The views of a scene show one set of named points, each view turned or mirrored, and shifted as a whole, with a little noise and some points left out.
(in the rows, 128 means zero)

Scene 1
View 1
Meve: [118 127 130  92 133 172 138 143 109 157 123 161 122 159 149 110 162 116
 154 139 112 115 169 145 117 107]
bova: [ 99 159  71 149  99 125 164 121 152  97 147 180 157 175 126 162 166  91
 165 161 129 122 150 132 134  88]
Meb: [ 93 135  86 148 137 138 121 146 137 119 155 157 133 155 131 140 148 122
 132 130 148 133 147 146 117 137]
peluv: [141 111 129  75 138 180 133 151 120 170 122 138 138 184 141 103 204 158
 115 124  82 146 140 153 124 100]
bodok: [109 161  83 134  88 128 186 112 148  96 135 187 167 177 130 161 170  76
 188 175 116 114 158 124 141  62]
Mito: [ 75 140  98 149 149 147 103 150 115 138 153 168  92 130 148 121 109 105
 146 126 166 105 173 153 104 162]
vudu: [ 73 177  14 197 100 115 106 132 193 117 186 177 102 191 131 153 166 134
  89 124 132 141 122 170 127 151]
Mizem: [ 96 137  96 140 130 138 139 139 128 109 145 164 145 150 131 145 144 104
 158 143 150 123 155 136 121 117]
tiz: [ 74 168  52 181 107 113 139 126 159  90 165 186 134 160 128 164 135  89
 155 150 157 117 152 138 125 124]
tume: [ 95 130 116 126 144 149 132 144 111 123 137 161 134 138 136 131 133 102
 164 138 152 115 167 137 113 126]
Sokiz: [ 86 156  52 163 120 137 104 141 164 139 168 165 100 179 138 133 164 142
  96 120 125 138 133 167 120 148]
rifu: [122  75 169  95 187 162 134 169  73 110 121 121 188 117 118 132 135 123
 168 129 172 140 158 118 107 119]
mupum: [ 94 109 143 119 167 154 128 157  84 117 131 151 141 111 135 129 107  94
 181 135 178 109 180 127 104 136]
Sab: [104 142  89 137 121 140 142 135 138 117 144 165 143 166 132 143 161 111
 149 144 132 128 150 140 124 108]
pag: [ 94 149  97 127 121 153 131 136 126 145 139 176 105 157 149 121 145 104
 154 141 127 107 169 149 118 122]
dal: [103 141  82 136 124 145 122 141 146 137 151 159 124 177 136 130 172 135
 118 128 119 137 140 155 122 126]
View 2
dal: [171 120 129 123  78 116 144 147 144 108 154 131  88 121 145 189 105  85
 163 125 132  98 135 148 137 170]
bova: [172 159 144 118  56 141 149 167 149 105 104 156  92 111 124 153 123  77
 116 127 128  71 113 121  94 131]
Mito: [106 120 113 125 109 146  99 110 107  93 161 118 133  96 138 198 104  84
 152  87 134  70 163 160 123 145]
vudu: [200 129 145  72  63 136 144 168 147 117 152 154  88 164 165 222 143  92
 167 103  96  68 206 112 148 160]
Sab: [154 138 134 129  74 133 140 147 139 100 126 139 100 103 129 162 108  79
 130 122 137  84 117 140 109 144]
rifu: [ 99  99 113 160 130  87 158  88 106  79 144 160 122  32 114 113  82  65
 135 159 166 102 111 203 135 152]
mupum: [ 82 121 110 151 120 129 117  94  99  80 141 137 140  51 114 143  92  71
 125 113 156  77 124 182 109 134]
Meve: [134 124 113 163  87 123 127 133 139  99 150  97  97  91 125 172  74  82
 152 124 160 113  78 169 111 167]
peluv: [172 100 116 165  84  84 159 139 158 107 165 104  69 102 137 171  65  82
 179 157 164 142  71 178 144 197]
pag: [138 134 118 137  82 143 114 139 135 102 145 106 107 108 131 190  95  84
 145 102 141  90 113 148 107 151]
tume: [117 129 121 141  97 131 125 120 120  91 140 131 120  82 123 160  98  77
 135 114 146  82 121 162 109 142]
Sokiz: [177 115 132 102  77 124 138 148 142 111 164 133  90 142 160 216 118  91
 176 110 116  88 174 138 149 170]
tiz: [157 153 144  93  68 155 133 155 130 101 117 163 112 119 134 176 140  80
 121 103 112  49 166 117 105 123]
Mizem: [140 135 130 127  88 130 138 136 129  97 129 148 111  92 127 157 111  76
 130 122 138  76 131 147 113 142]
View 3
pag: [151 139 104  98 117 133 152 183 156 109  66 154 120  97 164 140 150 145
 158 134 137  98 138 151 129 136]
vudu: [151 127 103 155 158 168 110 189 157  79  36 137  63 160 165 151 141  79
 181 180 139  23 131 173 189 176]
Mito: [147 120  92 132 141 136 184 181 175  98  80 155 157 119 179 154 155 128
 177 171 137 105 119 137 105 137]
Mizem: [147 125  88 128 122 128 115 181 136 119  74 160 137 115 152 126 160 137
 152 136 119  92 136 158 112 158]
rifu: [112 117  66 134  95 114 125 173 112 156 107 170 185 113 116 113 164 189
 110 163 125 163  89 149  41 155]
Meb: [139 123  90 138 130 141 125 183 142 111  69 153 123 133 148 136 153 130
 153 166 132  88 117 159 121 161]
bodok: [168 141  96  98 103 115  66 182 117 126  60 170 113  84 151 103 167 139
 147  70  98  62 185 173 137 163]
Sokiz: [139 132 104 134 140 161 134 188 157  94  48 137  75 147 155 152 136 111
 162 187 152  62 114 163 164 160]
bova: [160 133  93 118 119 128  77 182 125 116  59 162 113 106 155 115 164 124
 155 101 106  59 169 171 140 167]
Sab: [149 133  94 117 116 130 109 182 134 119  66 159 119 109 151 123 156 139
 151 129 122  84 142 161 126 156]
mupum: [138 115  78 129 118 114 159 176 146 128 101 170 196 102 158 130 171 161
 148 146 121 140 118 137  58 141]
tume: [142 124  87 120 118 125 141 180 143 120  81 161 151 105 155 130 161 151
 151 141 126 112 128 149  96 146]
tiz: [166 118  88 148 147 135 100 182 147  97  63 161 131 127 175 131 169  96
 182 127 103  45 161 162 137 169]
dal: [135 136 101 119 119 149 123 185 140 113  56 144  85 127 141 137 139 138
 144 166 147  85 116 164 146 158]
View 4
mupum: [ 99 173  56 160 128 137 124 159 102 131  95 125 118 138 125  69 191 105
  96 121 167  94 145 108  72 157]
vudu: [117 147 141 124 253 163 107  31 103 147 198  79 144  96 131  83 146  70
 144 185 124 151 161 174 141 204]
Sokiz: [111 150 134 152 228 163 118  62 129 145 164 103 122 102 142  85 161  58
 139 177 138 144 155 155 127 198]
rifu: [104 185  66 179 104 110 157 177  91 115  78 167  81 132 128  67 187 113
 136 138 149 104 141 118  63 162]
Mizem: [114 174  93 143 168 140 113 109 102 124 144 112 125 136 120  88 175 112
 125 139 143 113 166 137 103 161]
pag: [109 166 102 162 182 165 101  99 146 134 138 105 127 142 134 102 188  85
 109 134 161 113 169 126 111 161]
bova: [129 187 112 128 182 138  95  81 105 108 178 101 133 151 108 111 171 138
 138 135 126 111 193 153 123 146]
peluv: [119 184 144 216 164 147 142 111 183 111 110 173  59 140 156 118 191  73
 171 165 142 139 176 135 113 163]
Sab: [120 178 104 148 175 144 108  97 117 118 152 114 121 142 122 100 176 112
 130 139 139 115 177 140 112 158]
tiz: [120 166  98 108 202 147  91  72  78 130 181  75 158 130 107  84 162 119
 117 141 134 114 171 150 120 167]
Meve: [112 178 107 190 159 159 115 119 166 121 112 138  98 152 142 111 198  85
 125 133 161 113 172 118 103 151]
Meb: [110 163 103 149 186 144 123  99 105 134 143 115 120 118 129  78 168  88
 132 158 142 126 153 143 106 181]
dal: [115 165 128 165 198 153 122  83 134 129 148 121 108 123 138  97 171  79
 145 164 139 136 167 146 119 179]
bodok: [139 201 109 133 168 137  83  86 115  94 177 104 132 173 101 128 182 159
 138 119 127 101 214 148 125 124]

Which points are out of place in each view (at most two, in the order of its rows)? Write - if all are in place.
view 1 => Sab
view 2 => rifu
view 3 => -
view 4 => mupum

Scene 2
View 1
roka: [147 136 124 150 172 102 155 245 215  88 142  91 191 190 180 101  79 191
  12 129 153 115  77  80 139 161]
puvo: [146 129 150 195 165 184 159 228 173 150 121 128 189 161 151 124 127 148
  40  91 195 124 126  84 155 142]
sudu: [152 115 161 154 176 182 130 173 149 180 121 150 182 162 112 134 165 136
  66  78 170 164 150  89 150 180]
gogob: [136 137 145 208 161 187 162 236 173 151 112 123 182 164 153 128 118 154
  31 103 208 112 118 104 158 118]
sok: [136 126 140 149 171 128 149 190 169 131 112 108 150 202 136 125 129 170
  40 139 188 144 114 111 134 163]
kabuz: [151 128 138 145 174 125 144 214 193 119 137 112 188 181 155 111 112 173
  33 113 156 137 103  79 142 175]
vom: [145 126 150 195 164 170 175 236 176 126 118 112 172 182 167 114 127 155
  36 112 216 128 124  71 150 148]
kared: [124 151 124 143 173 141 102 184 177 177 118 131 183 157 100 154  98 175
  26 111 130 116  93 174 145 119]
Ven: [129 139 127 129 174 111 121 180 177 141 116 111 160 193 116 136 109 182
  31 140 150 136  95 145 133 152]
sis: [152 113 147 163 169 127 180 225 183  92 127  94 158 210 179 100 130 167
  39 135 206 146 119  50 135 188]
zum: [163 121 140 156 173 120 170 249 210  84 149  97 198 188 193  91 103 174
  29 110 166 133 101  30 142 191]
les: [124 127 141 136 173 128 131 155 147 154  97 115 128 208 104 143 143 167
  50 151 187 156 124 149 129 159]
View 2
kared: [164 101 138  63 190 117  72 130 128 111  83 152 178  90 103 103  95 175
 104 188 129  98 136  97 164 101]
puvo: [219  99 137 109 153 128  84 196 139 142 112 141 118  79 123 111 121 140
  72 122 156 147  85 113 132  84]
zum: [186  88  77 177 188 171 124 136 195 148 104 155 102  92 136  88 122 141
  73  81 137 170  53 114 145  68]
sis: [168  82 110 147 162 142 124 135 177 171 131 133 111  98 135  90 112 136
  51  77 127 154  35 116 108  79]
gogob: [226 101 151 103 147 122  98 187 114 139 122 151 133  83 124 114 116 144
  75 116 163 142  99 101 132  78]
vom: [210  93 134 124 148 130 107 174 141 155 130 142 116  89 131 104 118 136
  63  94 153 152  69 110 118  76]
roka: [170  89  83 164 206 168 138  97 169 133  99 173 141 104 129  80 107 158
  95  98 133 150  84  97 164  65]
sudu: [179  94 135  71 156 114  28 205 185 146  90 104 111  66 106 115 119 143
  57 170 128 126  67 136 116 118]
kabuz: [168  89  99 132 189 148  98 135 179 140  97 145 124  91 120  92 110 152
  79 121 127 141  74 114 144  85]
Ven: [134  90 125  86 188 123  92 100 154 135 101 141 169 100 110  92  90 168
  83 155 111 104  95 101 141 101]
View 3
gogob: [104  98 177 102 147 120 160 137 118 113 146  77 164 107 135 127 125 122
 120 177 140 127 169 166 113  77]
zum: [ 44 117 175  61 124  67 189  90 166  53 156  91  98 100 109  86 123 143
 140 160 160 149 128 175 186  79]
kabuz: [ 73 116 182  95 132  86 173 109 158  85 138 116 105  97  93 117 112 129
 135 149 154 143 131 134 170  81]
les: [104 105 175 160 143  99 120 145 102 122 137 140  91 119  93 143  89  85
 127 152 191 106 137  65 138  93]
roka: [ 78 116 184  44 123  68 202 132 159  59 135 115  92 102 100 107 120 110
 136 172 139 149 141 147 202  82]
sok: [ 86 106 174 122 138  90 143 133 118 100 144 119  97 115 104 125 102 101
 129 160 179 118 139 105 153  88]
kared: [141 108 198 125 144 121 170 166 141 134  99 149 140  89  72 178 106  95
 122 145 117 141 158  86 142  82]
vom: [ 77 100 169  97 141 102 154 116 119  94 166  67 143 114 140 104 123 130
 126 178 163 124 157 176 124  80]
Ven: [111 113 187 119 134  92 159 152 132 107 118 148  94 104  78 148  99  89
 130 150 155 130 140  79 168  86]
View 4
Ven: [155 128 132 162 120 148 102 102 108 144 109  91 105 178 117 132 100  94
 189 127 127  89 140  72 155 122]
sudu: [ 73  98 126 147 121 144 131 108 119 150  92 153  95 139 148  83 148  59
 154 128 138 144 124 144 129 136]
kared: [166 125 115 192 107 142 120 100 141 138  97  93  67 203 107 131 139  85
 205 137 121  98 153  91 125 148]
vom: [ 76 154 166 187 105 109 163 140  74 109 107  97 122 141 156 114 115 115
 166 133 168 152 125 122 162 114]
les: [122 114 124 143 169 158 105 120 105 158 114 118 128 165  93 122 111  83
 189 114 139  94 106  86 141 114]
puvo: [ 79 144 152 193  96 112 165 132  94 111  97 108  98 152 155 105 136 103
 170 139 161 156 132 134 144 131]
kabuz: [122 141 159 161  78 127 119 102  86 127 106  97 105 148 171 117  90 101
 152 135 138 121 152  93 175 121]
sis: [ 85 155 177 150 104 119 130 129  50 121 119  98 147 122 172 117  71 117
 146 124 161 133 124  94 192  95]
roka: [147 171 176 181  56 112 123 107  68 108 111  61 111 156 179 140  67 128
 161 139 141 114 165  70 196 110]
sok: [122 133 143 156 133 138 115 118  91 141 115 101 125 158 124 124  98  99
 177 122 143 105 122  84 159 112]

Which points are out of place in each view (at most two, in the order of its rows)? Write - if all are in place.
view 1 => -
view 2 => roka
view 3 => vom
view 4 => sok
